Each scene shows the same named points in several views. A view is turned or mirrored, shifted and resized as a whole, has a little noise and may leave points out.
(in the rows, 128 means zero)

Scene 1
View 1
z60: 112 142 126 141 112 134 142 138 139 145 136 136 118 141 130 127 140 131 129 130 131 107 156 133 125 109 110 125 115 127 149 130
z910: 111 134 132 147 108 136 141 136 118 147 133 147 123 133 136 119 139 135 134 123 129 96 166 125 129 115 104 130 111 123 143 126
z166: 140 148 121 101 111 131 140 155 149 139 119 138 134 132 148 152 123 139 121 139 125 99 93 144 133 96 124 100 150 152 165 121
z545: 108 151 130 153 113 137 146 128 161 148 147 131 101 165 123 127 144 127 123 138 134 119 178 154 123 108 108 117 104 124 160 147
z386: 109 137 117 134 117 125 141 146 129 141 132 125 129 123 123 127 140 128 133 123 131 111 142 107 117 109 117 142 115 122 136 117
z551: 125 151 100 101 125 115 141 161 166 132 127 103 134 125 122 153 131 123 123 137 131 127 88 116 110 93 138 127 138 138 150 115
z715: 114 148 128 142 111 135 144 134 152 146 139 135 111 154 130 130 139 131 125 136 132 111 161 146 126 107 110 117 114 129 158 139
z540: 106 140 119 140 117 126 142 142 136 142 136 125 123 131 121 125 142 126 132 126 132 114 151 114 116 109 115 141 111 120 138 123
z810: 118 135 124 129 111 130 140 147 122 142 126 139 133 122 136 129 134 134 132 124 128 98 135 116 126 110 114 130 124 130 142 116
z917: 125 139 143 140 100 146 143 132 127 151 129 164 116 149 152 128 132 144 126 133 126 84 161 158 143 111 100 101 125 138 164 137
z176: 130 149 124 118 111 133 142 145 152 142 128 136 123 143 140 144 130 135 122 138 129 105 121 148 130 100 118 106 135 143 163 129
z497: 122 145 112 115 118 123 141 153 149 137 127 120 131 128 129 142 133 128 126 132 130 114 111 120 119 100 126 126 132 135 149 118
z898: 111 147 108 125 123 120 143 149 158 137 135 108 124 133 115 138 140 121 127 133 133 127 126 115 109 101 127 135 120 126 145 122
z307: 112 152 102 120 127 115 143 153 171 135 137 99 123 134 111 143 140 118 125 136 134 136 117 115 104 97 133 137 121 126 146 122
z769: 119 149 127 135 112 135 143 137 156 145 137 134 112 153 133 136 137 131 123 138 131 111 150 150 126 104 112 111 120 133 162 138
View 2
z60: 107 131 124 135 124 105 145 138 137 146 159 112 126 140 122 107 126 141 143 137 124 160 110 137 148 123 119 134 123 143 118 139
z769: 105 142 122 141 132 105 149 135 138 135 151 100 133 149 120 110 111 134 141 135 120 179 109 134 142 124 112 128 126 151 124 158
z545: 84 158 119 139 130 79 145 142 143 136 151 105 123 149 121 100 122 138 147 145 123 192 101 142 145 124 100 120 131 141 120 152
z176: 130 126 125 144 135 135 154 126 131 127 149 100 144 147 120 123 101 123 135 124 117 166 114 122 136 125 121 133 119 163 131 161
z386: 118 112 128 131 120 118 142 134 133 144 164 139 120 123 124 118 141 136 142 140 127 138 108 134 150 120 123 138 112 145 119 117
z551: 143 106 130 148 136 156 149 114 123 102 145 155 135 119 126 152 121 95 133 130 122 152 103 111 135 116 111 121 97 172 145 133
z810: 129 108 128 132 120 131 147 133 132 150 166 118 131 132 122 116 128 142 139 131 124 134 117 131 147 124 134 147 116 147 118 130
z715: 100 143 121 139 129 98 147 138 139 138 153 105 128 146 120 106 118 137 144 139 122 177 107 136 144 124 111 128 127 146 121 151
z910: 109 123 125 128 116 103 144 143 139 164 169 106 124 139 121 98 131 157 144 136 125 145 115 142 152 125 130 147 127 135 109 132
z166: 152 110 128 147 137 162 159 117 124 121 148 99 154 147 120 136 91 115 129 114 115 154 118 112 132 125 131 140 113 173 137 164
z898: 118 121 128 141 130 124 143 127 131 119 151 152 122 121 125 132 135 114 140 141 126 157 101 126 143 116 107 122 106 155 133 125
z497: 134 111 129 141 130 141 149 123 128 123 152 135 133 128 124 134 121 116 136 130 122 149 109 121 140 120 120 131 107 161 133 135
z917: 114 136 121 135 125 110 154 141 139 160 161 66 143 164 116 95 100 156 139 124 117 165 122 138 144 131 134 149 138 146 113 168
z307: 118 122 129 145 133 127 143 122 130 107 146 164 122 116 126 140 134 102 140 143 126 164 96 122 141 114 100 114 100 160 138 125
View 3
z551: 139 144 129 133 112 130 112 129 122 114 118 140 139 128 106 120 127 126 103 126 130 134 116 144 124 133 149 103 119 131 134 117
z386: 116 135 127 141 120 112 144 135 131 118 114 123 133 125 114 128 118 125 115 114 136 126 122 123 129 127 143 109 132 128 126 123
z545: 120 133 130 120 124 122 150 125 140 116 132 105 138 120 128 142 150 126 117 119 124 119 133 116 125 117 126 117 136 108 121 133
z540: 116 135 127 137 122 112 147 134 134 117 117 119 134 124 117 131 124 125 115 115 134 123 123 122 129 126 141 110 134 125 124 126
z715: 121 133 130 126 120 123 144 127 133 119 129 111 136 120 125 137 140 124 117 117 125 125 133 118 122 120 127 116 130 112 126 128
z910: 108 130 129 140 121 110 154 134 130 124 119 111 128 118 122 132 120 121 123 107 130 128 134 110 124 122 129 117 132 118 126 124
z307: 134 143 127 129 119 124 127 130 133 109 119 132 142 131 110 127 135 129 105 128 134 124 112 140 131 130 151 103 130 129 125 125
z166: 135 137 133 135 105 135 111 126 113 126 126 132 130 118 114 120 125 119 112 117 121 146 136 131 110 127 127 113 110 119 142 112
z810: 115 134 129 144 116 115 139 135 124 123 116 123 128 120 116 125 114 121 118 109 131 134 130 119 122 127 135 112 125 125 131 119
z176: 130 135 132 130 111 131 124 126 122 123 128 123 133 119 119 127 133 121 114 117 122 137 135 126 115 124 126 114 118 115 135 119
z497: 129 139 129 136 114 124 125 130 124 118 119 131 134 124 112 124 124 124 110 119 130 134 123 133 123 129 141 108 122 127 132 118
z60: 117 132 129 133 120 117 146 130 132 120 123 114 133 120 122 133 130 123 118 114 128 126 131 118 124 122 131 115 131 117 126 126
z917: 114 127 132 133 114 123 144 127 124 130 131 107 127 112 129 133 130 117 125 107 120 136 148 107 112 118 112 123 122 106 132 121
View 4
z386: 115 134 116 130 123 120 145 123 118 129 136 129 130 129 126 120 150 139 124 117 131 116 118 134 147 120 126 129 125 140 129 112
z810: 111 129 125 132 118 123 144 124 117 131 143 139 131 136 136 120 151 143 117 121 127 114 128 135 148 122 132 134 124 144 127 107
z898: 124 135 113 128 130 127 130 124 129 122 127 125 134 136 123 114 143 137 124 116 131 125 109 123 138 128 128 124 129 124 134 110
z917: 113 88 125 127 106 126 156 113 116 128 146 147 127 149 152 116 148 142 103 140 121 99 145 124 151 130 139 144 110 130 123 115
z176: 123 111 128 128 120 135 127 123 129 121 138 144 135 155 145 109 145 142 107 129 122 120 131 117 138 135 142 134 125 119 132 102
z540: 117 127 111 128 122 119 149 120 118 128 133 125 129 128 124 119 147 137 124 120 131 113 116 131 147 122 125 128 121 134 128 117
z769: 123 99 114 124 117 129 146 114 125 121 133 134 129 146 138 112 142 137 111 133 124 109 128 117 144 134 135 134 115 116 129 117
z497: 121 132 125 130 126 131 126 127 128 123 136 138 136 144 134 113 147 141 117 118 127 126 121 125 138 129 135 129 131 129 133 101
z715: 122 100 111 123 117 126 150 113 123 123 131 130 128 142 134 113 142 136 113 133 126 107 126 118 145 132 132 133 115 118 128 120
z166: 120 122 141 131 122 140 115 130 131 122 144 154 139 160 152 110 148 147 104 124 121 127 136 120 135 135 147 136 132 127 133 90
z545: 126 90 102 120 116 125 157 108 124 120 126 123 126 140 130 112 139 132 115 137 127 103 121 114 146 134 129 132 109 109 128 128
z307: 129 140 112 127 134 130 123 126 133 118 123 123 136 137 119 111 142 136 126 113 131 130 103 119 134 131 129 120 133 118 137 108

In a view up to two points have been moved. Name them for each view, in the order of its rows, or write -.
view 1: z769
view 2: -
view 3: -
view 4: z176, z497
